Each scene shows the same named points in several views. A view is turned or mirrored, and shifted as a whole, has a little noise and may leave points out.
In the rows, 128 means zero.

Scene 1
View 1
batu: [135 161 157 148 107 146 102  72 159 125 160 222 107 125 115 146 105 112
 122 116]
raka: [124 142 147 137 101 137 113  90 142 128 164 201 107 129 124 126 122 110
 123 121]
Tuk: [104 153 148 125 109 119 103  96 118 123 148 203 105 118 126 135 134 107
 147 127]
Kenuz: [141 100 116 130  71 147 151 112 141 137 199 161 138 150 123 113 150 127
  92 121]
ruges: [122 132 118 102  80 126 127 107 113 139 172 187 159 139 105 188 166 161
 131 136]
rarab: [110 121 122 115  86 127 133 116 112 132 177 167 129 134 126 129 159 126
 128 130]
zop: [114 175 128 149 112 159 111  93 144 120 171 184  93 108 120 159 117 110
 133 106]
konil: [140  92 141 131  74 130 139 100 143 136 182 184 127 157 132  82 144 109
  93 131]
Pev: [133 131 159 122  93 116 108  80 140 133 153 226 135 143 116 137 128 127
 120 136]
pinim: [ 78 175 138 108 118 111  94 110  89 118 137 189 106 103 122 169 151 121
 181 127]
murig: [110 135 169 124 107 102 101  89 120 124 139 218 104 130 132  97 130  93
 141 133]
piduk: [ 99 141 113 125  96 139 132 125 107 125 179 151 104 118 135 131 160 115
 139 118]
View 2
rarab: [105 130 147 138 125 121  97 119 130 114 188  91 156 131 139 109  81 127
 164 146]
Kenuz: [109 120 136 135 106 145 111 145 169  97 181 127 160 123 144 119  70 119
 181 152]
konil: [109 117 118 132 128 143  98 141 176  93 181 123 189 120 146 141 107 125
 171 146]
pinim: [ 97 142 161 123 144 118  61  74  65 138 189  23 142 142 125 102 107 127
 154 143]
ruges: [111 162 168 125 116 152  87 101 134  96 173  74 135 151 146  88  62 105
 185 165]
zop: [ 94  95 132 102 114 171  63 118  93 132 173  66 148 118 121 124 111 107
 186 146]
murig: [101 125 122 115 162 134  58  96 119 113 189  62 193 126 135 144 148 127
 153 139]
Pev: [111 146 135 106 148 164  64  96 144  89 171  72 177 139 144 127 120 108
 174 157]
Tuk: [ 99 126 138 115 143 139  62  95 100 122 184  55 165 132 129 126 120 123
 163 145]
piduk: [ 96 108 147 138 115 118  99 125 100 136 191  84 144 124 127 108  77 133
 161 138]
raka: [103 114 127 107 130 163  65 115 122 112 177  76 169 124 132 130 118 111
 178 148]
View 3
piduk: [102 130 125 115 135 125 149 138 128 165 128 164 139 125 118 145 132 108
 133 123]
konil: [107 115 129  86 114 134 178 117 108 236 115 164 115 120 117 167 152 114
 101  58]
rarab: [115 119 126 105 126 124 157 133 117 191 129 172 133 108 127 162 141 107
 142 104]
murig: [149 114  83  85 124 141 119 118  52 197 123 170 125 118 117 139 148 125
  92  98]
batu: [114  92 118  92 129 126 128 106  59 166 154 196 126 105  83 123 149  93
 122  62]
pinim: [148 113  88 112 140 128  99 143  71 135 139 185 150  99 124 128 128 106
 151 151]
ruges: [124  90 135 107 127 107 155 131 102 178 150 198 142  74 118 158 138  83
 185  84]
zop: [ 98 106 122 108 140 125 124 115  83 132 154 188 132 123  79 114 140  93
 119  88]
Tuk: [135 112  95  97 130 133 118 124  68 169 135 178 133 112 109 133 141 109
 120 109]
Pev: [140  92 109  86 121 126 139 115  58 201 139 192 124  92 109 147 151 101
 129  65]
View 4
piduk: [104 146 131 137 129 121 132 151 108 120 140  91 179 158 116 121 117 164
 108  95]
murig: [120 125 106 160 126 110 123 183 116 133  85  53 199 121 115  96 131 134
 117 170]
ruges: [121 133  57 135 140 111 125 145 124 125 122 123 175 145  75 162 132 182
 131 116]
batu: [ 81 137  70 163 139 121 126 186 115 117  88 114 171 107  85 108 138 160
 100 153]
raka: [ 99 135  81 155 134 115 134 190 121 127  97 101 170 118  97 123 139 158
 102 145]
rarab: [126 138 111 135 131 112 133 163 121 131 128  90 178 154 108 144 129 166
 120 108]
pinim: [104 134  93 145 131 123 100 104  96 101 119  75 213 133  91  89  97 152
 141 138]
Kenuz: [125 141 112 133 132 108 158 207 134 146 127 111 151 155 112 170 151 176
  94  98]
View 5
Pev: [164 124 189 123  19 140 118 140 164 110 124 153  95 120 161 140 116 110
 148  94]
piduk: [151 141 132 108  39 130 133 117 144 134 141 148 101 109 108 129 188 108
 113 135]
Kenuz: [148 129 124 139  56 118 126 110 153 154 146 157  97 133 131 111 129 159
 121  98]
zop: [144 121 188 111  39 153 158  98 128 127 106 159 114 133 128 134 171  73
 139 118]
ruges: [133  88 159 132  31 137 154 159 154 118 151 132  86 100 120 119 136 121
 151 117]
konil: [171 154 140 131  42 116  98 110 165 143 135 165  96 134 156 124 123 154
 117  89]
Tuk: [165 142 184 102  17 144 121 131 156 106 121 154 102 111 144 150 165  83
 132 121]
rarab: [156 132 137 117  36 125 125 135 158 128 147 148  92 107 125 127 159 125
 122 119]
batu: [151 118 203 123  31 153 143 112 142 120 107 159 109 134 153 136 133  86
 149  98]
raka: [164 136 182 117  31 142 127 110 150 124 118 160 107 130 150 139 147  99
 134 103]
murig: [181 160 177 104  13 131  93 133 169 105 123 160  99 114 160 152 152  99
 126 110]
pinim: [155 131 184  90   6 149 135 154 155  90 133 136  98  82 121 153 198  59
 135 154]

In a view up to two points have been moved. Name them for each view, in the order of its rows, or write -.
view 1 => batu, ruges
view 2 => zop
view 3 => -
view 4 => raka
view 5 => murig

Scene 2
View 1
gasar: [158 128 146  96 150 158  93  73 192 121  79 100 155  98  95 112  94 108
 176 138]
gil: [ 90 173 145 124 132 117 164 113 114 107 149 151 143 110  94 127 101 120
 156 142]
Bug: [101 112 152  94 161  76 118 189 171  66 116 161 114  91 155 170 100 141
 138 142]
dore: [ 62 136 146 113 130 109 152 151  96 107 131 163 135 105 117 143 108 117
 173 174]
fip: [147 145 164 162 140 152 163  65 136 128 105  96 140 143  71  77  73 159
 174 178]
teso: [158 129 156 110 155 126 112 108 195  93  99 112 135 108 109 121  83 141
 148 134]
Midu: [116 210 156 138 152  50 194 151 153  47 206 176 111 116 115 146  79 179
  83  78]
sino: [ 89 148 154 116 147  76 160 173 133  72 151 169 117 105 130 156  96 150
 134 140]
mimos: [111 197 146 117 137  95 164 116 143  84 173 159 135 103  99 137  97 130
 121  96]
Piz: [123 151 148  95 155  86 124 153 179  68 140 155 124  90 133 160  96 131
 127 108]
Dagat: [109 144 149  97 152  87 130 159 163  75 136 158 125  94 134 159  99 131
 133 120]
Sav: [127 174 161 147 152  77 183 140 148  66 165 149 112 128 109 131  76 180
 113 119]
View 2
teso: [114 127  98 116 105 170 107 154 149  98 120 116 115  98 113 164  66 181
 169 162]
dore: [152 108 155 117 115 139 127 144 127 187  74  84 121 101 150 144 137 113
 159 136]
Bug: [167 115  88 160 131 134  89 138 113 150 117  56 120  75 112 131  94 150
 125 112]
Dagat: [154 112  88 134 118 141 101 138 111 137 107  92 115  96 106 127 100 129
 122 132]
Sav: [135 128  73 102 130 159  98 190 114 164 133 160  99 123 125  89 127 133
 131 126]
mimos: [136 112  90  86 106 155 115 149 107 139  97 151 104 131 102 110 129  97
 118 155]
Piz: [149 113  73 131 114 144  97 138 108 123 111 101 114  98  94 125  94 135
 115 136]
gasar: [103 125 130 101  87 174 129 136 167  73  96 110 121 103 111 198  57 176
 190 191]
sino: [159 112  98 126 128 137 101 155 108 179 107 101 112 100 126 107 128 120
 127 117]
fip: [ 88 141 149  72 102 181 135 193 177 141 110 166 106 127 162 161 105 178
 222 168]
gil: [131 113 137  85 104 152 131 151 129 161  81 134 111 126 134 137 135 105
 154 155]
Midu: [146 118  40  98 129 149  85 179  84 167 131 173  95 133  99  57 143  99
  87 121]
View 3
Dagat: [113 189 174 128  88 124 143 166 101 128 126 112 122  82 100 157 143 100
 163 170]
mimos: [ 83 147 171  93 117 111 159 179  76 112 113 122 126 139 123 132 150  93
 143 154]
gasar: [169 137 125 148 122 135 110 113 160 124 105 112 110  97 174 187 111  69
 113 115]
teso: [149 151 124 142 107 139 130 115 141 135 121 114 118  93 135 161 112 102
 135 140]
gil: [ 95 138 200  94 126  87 167 158 115 132 117 103 102 127 155 168 158  89
 133 156]
Piz: [112 187 164 132  86 134 138 169  94 123 126 117 129  88 100 149 136 103
 163 167]
sino: [ 90 179 201 111  91  99 175 162 100 142 133 101 115  88  99 149 157 122
 170 186]
Midu: [ 56 162 167  79 108 116 191 182  44 122 126 129 145 145  69  82 147 142
 173 189]
View 4
sino: [120  80 116 133 179 109  87  54 103 122 179 131 125 101 136  96 151 187
 113  80]
Sav: [ 84  90  93 135 187  84 127  65 108 116 193 142 138  90 159 123 124 174
  96 125]
fip: [ 93 114  76  93 157  83 206  84 108 157 149 131 153 189 183 174 212 142
 123 136]
Midu: [ 72  79 121 155 200  82 107  64 111  89 229 149 129  49 143 111  76 178
  99 123]
mimos: [109  94 144 137 180  84 136  83 114 103 218 137 135 111 138 116 125 156
 149 111]
teso: [168 128  63 128 160  58 143 100 119 150 161 127 171 155 164  96 173 141
 135 125]
gil: [109  88 145 117 170 107 149  75 104 121 188 129 128 143 138 139 175 158
 149  93]
gasar: [190 140  81 119 145  55 170 117 119 156 161 120 173 195 161 104 202 120
 171 121]
Dagat: [157  99 108 143 170  88  92  76 111 125 181 130 144 112 138  74 147 169
 134  89]
dore: [130  80 141 110 163 131 112  54  96 133 162 123 120 146 128 117 206 182
 140  60]
Bug: [174  97  87 141 170  96  61  62 107 138 157 130 142 105 134  54 162 190
 115  71]
View 5
Midu: [151  40  88 125 149 173 109 125 181 166  60 171 116 136  53 178  78  86
  91  65]
gasar: [128 192 162 159 186  96 127 142 113 142 132 117 136 174 161 106 140  99
  69 187]
dore: [153 139 118 118 181 180 137 110 129 114  93 122 100  69 173 150 128 104
 127 118]
Sav: [128  51 112 119 160 150 116 138 155 151  90 166 125 127  93 154 102 100
  94 101]
Piz: [152 131 131 122 161 151 101 124 154 121  87 159 137 145 119 174 125  73
 102 111]
fip: [ 93  81 139 144 192 103 152 156 103 157 140 122 114 114 165  81 126 146
  80 183]
sino: [147 103 114 114 163 179 111 118 151 118  80 156 121 101 126 176 120  84
 119  93]
gil: [149 119 110 137 186 160 145 119 135 154  93 111  95 100 139 128 104 113
 100 122]
teso: [122 146 154 141 171 107 112 148 129 133 117 148 146 169 137 134 138  92
  80 161]
mimos: [158 121 106 144 177 159 136 118 152 166  79 119 100 134 104 141  92  98
  87 107]
Bug: [150 146 140 110 156 162  91 122 151  87  85 176 153 125 139 199 147  62
 123 107]
Dagat: [156 144 128 125 162 159 102 121 155 119  80 155 134 139 122 177 123  72
 104 108]
View 6
mimos: [131 148 141 109 186 170 116 104 163 114 138 138 115 142 120 113  89 136
  92  99]
dore: [ 70  92  85 113 141 178 101  78 149  97 143  97 123 158 176 135 126 139
  92 141]
Dagat: [ 98 143 128 110 158 142 114 110 157 112 138 111 100 101 140 139  99 129
  98 164]
Midu: [147 182 154 107 228 139  94 133 144 145 188 125 108 159 118 134  37 128
  86 108]
Sav: [123 153 138 120 184 147 101 111 143 128 194 125 140 143 123 141  60  94
 106 115]
Piz: [108 151 139 109 162 141 122 119 160 112 133 118  96  89 132 136  94 126
  98 162]
Bug: [ 77 137 118 110 146 124 108 116 147 114 147  88  93  87 160 162  95 122
 100 205]
fip: [101  82 116 146 105 192 131  60 163  85 182 152 201 129 115 123 128  47
 145  76]
teso: [102 123 139 132 111 153 141  93 170  94 140 140 143  59 112 132 122  78
 132 144]
gil: [103 109 109 118 156 189 113  82 158  99 143 126 137 157 142 117 115 127
  98  99]
gasar: [ 96  97 135 133  87 176 157  72 184  71 106 154 148  48 108 112 156  81
 139 128]

In a view up to two points have been moved. Name them for each view, in the order of its rows, or write -.
view 1 => -
view 2 => -
view 3 => -
view 4 => -
view 5 => Piz, mimos
view 6 => -

Scene 3
View 1
kozu: [128 157 125 115  94 174 115  82 133 125 146 161  65 155 128 139 125  96
 154 128]
gike: [150 130 140 121 119  91 138  83  96 123 148 134 108 163 149 179 119 126
 110  96]
Dumu: [136 139 128 127 104 141 139  95 132 105 144 151  99 142 138 149 122 105
 163 102]
busi: [143 151 116  56 103 154 156 135 135  67 177 134 109 127 112 113 142 143
 183 116]
fige: [124 117 118 100 117 102 174 117 143  66 139 169 113 127 128 103 108 137
 132  96]
kig: [147 137 134 115 111 116 143  96 116 106 150 136 109 147 141 165 125 119
 144  97]
sapa: [135 132 131 136 105 134 143  94 134 103 134 161 102 141 139 145 116 104
 154  95]
Gasiz: [134 141 125  69 111 120 150 108 120  96 161 148  92 153 124 118 125 147
 124 124]
rupe: [127 157 130 117  95 168 112  76 127 136 143 162  60 164 130 142 122  95
 142 129]
Sofe: [127 144 122  83 107 134 138  95 124 108 154 157  77 157 125 121 122 130
 124 128]
Zovu: [144 169 122  91  87 206 114 109 132 105 171 136  85 138 118 143 148  99
 209 126]
zeg: [136 134 130  92 115 101 143  90 110 117 150 147  90 164 133 141 118 135
 103 118]
sini: [126 134 129 110 111 117 137  85 121 117 140 161  83 159 134 136 112 118
 114 116]
Rim: [117 129 118  81 113 108 161 106 140  81 142 175  88 141 120  91 108 145
 113 120]
Ris: [138 142 136 123 110 120 126  76 105 134 143 145  85 171 144 170 120 115
 114 114]
View 2
kig: [ 97 115 138 117 160 108 164 127 107 146 100 156 115 160 142 148 143  96
 127 145]
sini: [ 85 132 120 110 155 131 181 149 109 138  94 170 138 130 130 140 143 115
 131 144]
kozu: [ 67 151 116  56 155 112 159 134 112 154 121 169 141 111 159 147 145 116
 106 145]
Gasiz: [ 99 135 123 117 132 138 176 149 132 137  97 138 119 131 156 104 147 116
 140 130]
Dumu: [ 77 131 126  89 165 111 156 128 108 145 101 163 134 131 149 160 144 105
 117 144]
Sofe: [ 88 144 120  99 138 133 176 151 127 141 104 152 130 122 153 114 144 119
 132 136]
sapa: [ 76 124 130 102 173 111 150 120 111 131  87 156 135 135 148 172 150  99
 123 139]
rupe: [ 66 152 117  58 157 114 170 139 107 156 122 183 143 115 147 150 138 118
 105 149]
busi: [ 98 136 129 103 129 115 137 119 155 140 102  96 101 135 205 102 154  97
 131 110]
Rim: [ 87 131 112 130 143 153 171 154 139 109  68 131 140 108 148 118 155 122
 149 124]
fige: [ 93 116 121 144 157 140 156 137 138 102  54 120 132 126 151 137 158 105
 153 120]
Ris: [ 89 128 133 104 156 116 186 145  89 157 113 192 131 151 120 147 135 111
 122 156]
Zovu: [ 74 156 127  40 147  87 129 106 132 170 136 132 113 127 206 133 145  95
  96 129]
zeg: [100 127 128 125 144 135 188 154 110 143  98 167 125 144 127 122 138 116
 137 146]
View 3
kozu: [140 106 146 136 114 113  90 154 114 119  89 124 121  82 138 134 117  96
 109 117]
Sofe: [115 105 134 146 115 100 111 170 133 115  93 126  86  83 123  99 143 120
 132 102]
Dumu: [117 128 130 136  95 106 112 155 121 132 127 122  99 100 144 122 120  87
 103 114]
Gasiz: [104 113 127 150 115  91 124 176 144 118 107 128  73  87 127  83 150 119
 147  91]
rupe: [139 107 148 141 113 123  86 158 106 116  81 128 120  83 135 135 120 106
 107 125]
kig: [101 142 123 158  89 110 119 167 112 130 140 133  84 105 145 110 130 102
 113 109]
Zovu: [153 114 145 137 125  86  97 157 122 128 107 133 149  77 163 122  94  47
 136  71]
Rim: [ 99  95 123 124 105  85 135 169 171 118  97 107  53  89 113  89 155 122
 125 110]
Ris: [105 135 133 166  98 133  98 167  89 119 115 135  91 102 131 120 141 134
 107 129]
busi: [118 111 124 133 120  60 132 172 162 128 124 127  95  83 152  80 123  62
 161  54]
gike: [ 88 153 121 177  83 130 111 172  90 123 140 140  73 114 135 104 150 136
 110 124]
fige: [ 91 112 112 122  88  80 149 165 175 128 128 105  46 100 125  91 148 102
 112 109]
zeg: [ 97 123 128 162 102 115 114 175 118 116 111 132  68  98 122  97 154 140
 123 115]
View 4
Sofe: [158 153 112 111 135 123 167 145 152 104 124 158  92 142 119 144 126 106
 131 146]
Rim: [182 162  99  95 159 106 152 150 150  76 116 173 111 133 147 162 145 120
 123 134]
Gasiz: [160 149  98 122 153 120 176 153 156 105 111 166  95 122 131 142 141 109
 131 146]
gike: [145 135 144 157 149 154 182 173 149 113  90 154  80 153 127 167 111 147
 143 163]
fige: [166 154  97  98 189 125 151 161 140  73 113 154 116 127 162 165 147 135
 129 120]
zeg: [160 147 127 138 142 133 175 163 156 101  99 169  87 148 129 163 121 132
 133 158]
rupe: [142 152 144 102 110 145 156 132 148 111 144 128  86 176  95 142  88 108
 142 145]
sini: [161 153 134 119 139 135 161 155 148  94 114 157  92 159 127 165 112 131
 133 147]
sapa: [135 145 133 103 164 154 151 154 133  94 126 119 104 157 132 159 107 141
 141 123]
Zovu: [104 140 105  92 143 154 167 128 139 131 168  91  94 137  88  96 111  78
 148 117]
Dumu: [131 143 129 110 159 155 157 153 136 103 129 117  99 154 123 148 106 130
 143 125]
View 5
sapa: [130 111 139 113  82 172 137 171 140 110 108 152  92 141 186  96 122 122
 131 136]
gike: [154 133 120 155  55 180 117 144 117  95 101 132  88 121 166 136  87 125
 122 110]
Ris: [131 123 128 141  62 169 119 142 131 108 126 129  87 119 157 141 101 115
 139 119]
fige: [155 126 147 147 104 177 119 155 139  94  61 165 108 189 175  69 142 132
 132 134]
Zovu: [121  75 140  83  88 172 137 151 201 129 137 128  60 152 202 148 162 167
 134 177]
sini: [137 126 133 150  77 170 112 137 131 104 107 139  94 143 152 123 115 114
 145 116]
Sofe: [132 112 143 144  92 167 107 126 158 111 109 137  91 163 149 127 146 131
 151 137]
kig: [150 118 127 134  70 179 131 152 137 101  98 137  83 137 184 124 111 140
 122 132]
Dumu: [130 105 137 112  79 173 135 164 148 110 113 144  85 141 188 113 124 131
 131 141]
rupe: [ 98  97 140 110  82 158 126 145 160 128 150 136  84 130 160 139 134 113
 158 137]
busi: [159  98 144 126 105 181 118 134 192 105  78 138  78 196 193 119 174 185
 126 171]
Gasiz: [150 119 142 157  96 172 104 122 159 105  87 138  90 177 151 124 147 146
 143 135]
kozu: [104  94 143 103  86 161 129 151 166 127 144 138  82 136 167 134 141 121
 153 143]
zeg: [145 129 135 161  77 172 105 127 132 103 101 136  95 151 148 129 118 124
 143 117]

In a view up to two points have been moved. Name them for each view, in the order of its rows, or write -.
view 1 => -
view 2 => Dumu
view 3 => -
view 4 => gike
view 5 => sini

Scene 4
View 1
Zev: [139 132 134 137 120 109  92 167 109 148 111 152 144 131 167 132 182 148
 153 140]
veri: [153  88 165 180 152  64 133 133 171 104 105 124 131  90 145 108 141  71
 143  94]
Ruko: [138  94 174 159 159  70 126 116 171  85 100 129  98 102 160 107 129  38
 140  77]
dar: [142 117 152 139 138 100 100 153 126 138  99 148 119 110 169 122 158 104
 149 127]
suvaf: [133 134 115 142 117 111  97 174 125 141 113 152 139 125 159 128 183 152
 156 134]
muzo: [115 136 106 126 124 123  92 175 133 130 106 161 113 125 164 124 179 143
 157 126]
vetak: [104 106  90 114 151 127  91 181 178 128  71 175  45  47 157 106 145  97
 164 137]
Golum: [126 101 136 125 153 104  96 157 156 136  76 159  70  63 164 110 138  78
 158 129]
nege: [ 97 128 100 113 138 127  93 165 159 108  90 169  65 103 164 113 157 102
 157 112]
peg: [ 93 128 114  88 148 133  78 162 148 128  74 181  33  90 183 117 144  77
 163 122]
Gageb: [129 117 133 126 139 113  94 164 135 141  92 159  97  93 166 119 157 110
 155 130]
gumol: [125 118 148 135 140 100 101 147 143 123  96 152 101 110 167 116 154  89
 152 111]
ruva: [134 110 168 139 152  85 111 127 147 108  96 141  95 111 169 116 139  59
 146  94]
Kupi: [155  97 118 190 131  78 128 170 168 119 121 127 162  89 126 111 169 140
 148 123]
vozod: [105 112  86 127 141 121  97 180 175 121  87 166  74  75 152 111 157 115
 164 125]
View 2
suvaf: [157 142 177 157 148 121 105 111 108 133 166 122 149 172 193 103 114 115
 143 145]
Kupi: [170 165 166 126 193 138 152 156  97 157 134 120 119 173 152 122 121 117
 132 137]
vetak: [152 162 117 101 104 116 114  87 113 171 136 119 162 118 180 114 211 153
 172 190]
Ruko: [142 130 129  79 119 186 131 166  98 158 109 160 140  78 122 151 147 121
 107 114]
ruva: [139 127 145  93 126 176 121 147  95 147 129 149 154  97 137 138 138 116
 104 117]
gumol: [143 132 149 115 118 153 110 124 103 145 143 138 159 117 164 126 145 124
 128 136]
Gageb: [142 138 152 120 123 135 105 100 100 146 155 125 171 131 177 112 154 126
 134 153]
muzo: [153 138 165 152 126 119  97 105 121 134 160 129 147 157 197 105 130 124
 158 149]
Golum: [141 148 131  95 113 139 117 106  95 163 141 125 173 102 162 121 185 134
 130 162]
nege: [152 138 133 124  93 131  95 104 127 149 137 140 147 119 189 118 168 141
 173 163]
Zev: [147 135 183 153 149 129 101 108 102 125 175 121 165 163 192 103 109 113
 129 135]
dar: [139 133 163 120 133 146 110 117  96 141 157 130 169 127 168 118 131 117
 118 133]
peg: [139 132 124 109  67 133  83  81 121 151 147 138 175  94 190 115 193 145
 166 170]
veri: [151 146 145  90 160 175 151 166  90 161 120 140 135 111 121 144 135 114
 106 118]
vozod: [159 157 131 121 118 120 115 104 119 161 134 123 143 136 182 114 178 143
 177 175]
View 3
Kupi: [ 95  82 137 130  86 185  91 176 128  74 187 167 126 111 119 122 196 104
 173 142]
peg: [ 99 166 163 163 172 147 117 136 125 106 137 121 118 150 100 113  47 143
 161 145]
vetak: [101 130 165 175 207 166 113 153 138 101 148 131 111 123  84 106  65 140
 156 129]
Zev: [127 147 124 140  73 126 102 162 107 107 194 159 141 158 129 116 146 126
 188 153]
muzo: [116 145 153 165  89 140 102 160 121 111 178 155 139 161 109 122 120 119
 165 158]
veri: [ 61  97 128  81 117 196 103 148 119  50 144 127 114 100 138 123 169 118
 186 129]
vozod: [101 122 168 177 149 170 105 163 138 101 160 148 126 131  89 118  99 124
 152 142]
suvaf: [123 136 137 155  74 136 101 168 116 107 193 162 138 156 118 117 147 121
 175 156]
Ruko: [ 41 118 138  70 133 198 108 122 120  45 115 107 112 109 142 128 129 125
 183 135]
ruva: [ 64 131 130  81 120 174 109 132 114  60 133 115 118 121 142 122 133 127
 191 138]
gumol: [ 89 140 137 117 122 159 109 141 116  82 150 130 124 138 127 117 118 131
 178 144]
Gageb: [107 141 137 140 132 145 110 153 116  96 166 140 127 139 116 112 114 133
 178 143]
nege: [ 91 145 167 166 139 163 107 142 130 105 147 135 128 148 101 122  82 124
 155 154]
dar: [104 141 124 117 111 144 109 149 109  86 168 137 127 138 132 116 133 134
 191 141]
Golum: [ 96 130 139 133 175 160 114 147 119  83 150 125 112 118 111 110 100 141
 177 127]
View 4
nege: [126 129 155 121 146 169 136 126 126 119  83 122 130 118 131 139  99 138
 130 175]
dar: [127 116 127 144 147 164 154  87 135 121 101  98 172 120  88 160  98 147
 150 117]
Ruko: [147  74 141  94 148 175 164 111  84  83  76  51 148 148  51 154 125 172
 114 114]
vozod: [132 162 167 123 145 174 128 138 121 123  81 124 125 119 131 148  91 151
 138 147]
vetak: [141 148 188 111 140 186 117 153 117 119  75 156 119 140 132 140  87 141
 142 137]
gumol: [132 110 137 129 147 168 152 101 121 114  90  97 158 127  91 155 102 148
 138 136]
Zev: [114 149 111 173 154 154 154  71 154 144 114  96 180  94 110 171  87 143
 165 131]
Gageb: [130 128 144 138 147 169 142 103 136 125  97 123 160 126 105 156  92 139
 153 129]
Kupi: [135 186 130 149 157 163 152 104 112 126 102  40 149  95  83 181  89 205
 147  93]
suvaf: [115 166 119 169 159 154 149  83 150 144 112  92 166  91 120 167  84 152
 156 142]
Golum: [142 116 166 114 140 183 137 126 115 112  83 131 148 151  93 149  98 145
 144 118]
muzo: [115 152 129 158 153 156 143  94 146 137 103 105 152  93 131 161  90 140
 148 162]
peg: [130 101 169 111 142 176 129 128 130 116  78 163 136 142 132 130 102 110
 133 172]
veri: [147 115 134 115 150 172 161 106  90  98  86  40 154 135  49 168 114 194
 129  88]
View 5
vozod: [132 150 133 122 162 146 118 106 138 109  84  84 177  82 155 110 126 152
 124 145]
Zev: [163 133 135 159  94 123  96 121 156 159  71 155 148 124 163 101  88 137
 135 147]
Golum: [133 136 122 121 129 129 155  89 137 101  72  97 143  84 139 140 152 138
 120 153]
ruva: [141 141 101 152 106 127 148 114 152 106 100 126 111 122 123 177 151 141
 171 154]
Kupi: [149 173  85 163 116 132 101 163 164 147  94 113 165 139  87 102 110 146
 150 153]
nege: [129 137 148 126 160 151 120  95 139 101  88  96 160  83 180 134 124 152
 142 141]
vetak: [125 141 140 105 169 144 141  88 130  94  72  70 177  61 155 114 145 147
 104 147]
dar: [149 135 126 146 110 127 120 111 149 134  78 131 143 111 151 126 117 140
 137 150]
gumol: [142 133 122 143 119 130 128 104 148 113  88 123 132 108 151 150 133 142
 151 151]
Gageb: [146 132 134 136 118 129 126  99 143 124  70 123 148  96 157 125 123 140
 126 150]
Ruko: [127 158  81 147 129 135 154 125 151  83 115 100 113 121  99 195 172 153
 187 154]
peg: [130 122 160 110 153 144 143  66 128  89  76  97 148  65 200 147 138 145
 125 144]
suvaf: [157 141 139 156 111 130  88 126 154 155  76 140 163 122 163  95  85 142
 137 146]
View 6
ruva: [105 133 134 128 115 157 161 103  96 113 101 106 121 150  75 111  68 143
 127 101]
Ruko: [113 149 117 133 121 180 183 101  87 109 101  93 116 152  64 130  52 140
 117  98]
gumol: [ 96 135 143 105 109 158 147  93 109 114 107 130 115 137 114 119  92 141
 135 105]
peg: [ 95 163 156  60 105 186 127  75 129  98 127 148 112 129 157 159 131 144
 139 109]
dar: [ 91 113 154 113 104 133 127 107 115 121 105 129 121 141 100  95 110 143
 142 107]
muzo: [ 72 106 148 100  75 136 116 116 146 138 106 161  98 118 125 112 137 139
 166 125]
Kupi: [ 87  88 123 147  75 134 147 155 144 144 102 108 103 147  29 103 132 129
 161 130]
Gageb: [ 92 124 155  93 101 144 121 102 129 118 116 132 118 143 111 115 134 143
 145 112]
vozod: [ 94 138 136  88  81 180 140 117 155 120 129 125  98 136  89 160 158 135
 155 125]
suvaf: [ 70  90 152 117  77 115 113 126 143 143 100 153 104 125 106  89 139 139
 168 123]
nege: [ 86 143 138  84  90 178 137  98 142 119 115 147  97 121 131 155 129 136
 153 118]
vetak: [103 159 149  61  93 192 131  97 150 105 141 125 107 142 112 173 173 139
 146 119]
veri: [108 123 118 145 110 157 171 124 103 120 103  85 115 159  32 112  79 138
 129 109]
Golum: [110 147 149  80 111 172 136  96 118 100 127 110 124 155  97 140 135 145
 134 108]

In a view up to two points have been moved. Name them for each view, in the order of its rows, or write -.
view 1 => ruva
view 2 => -
view 3 => vetak
view 4 => -
view 5 => dar, Ruko
view 6 => gumol, vozod
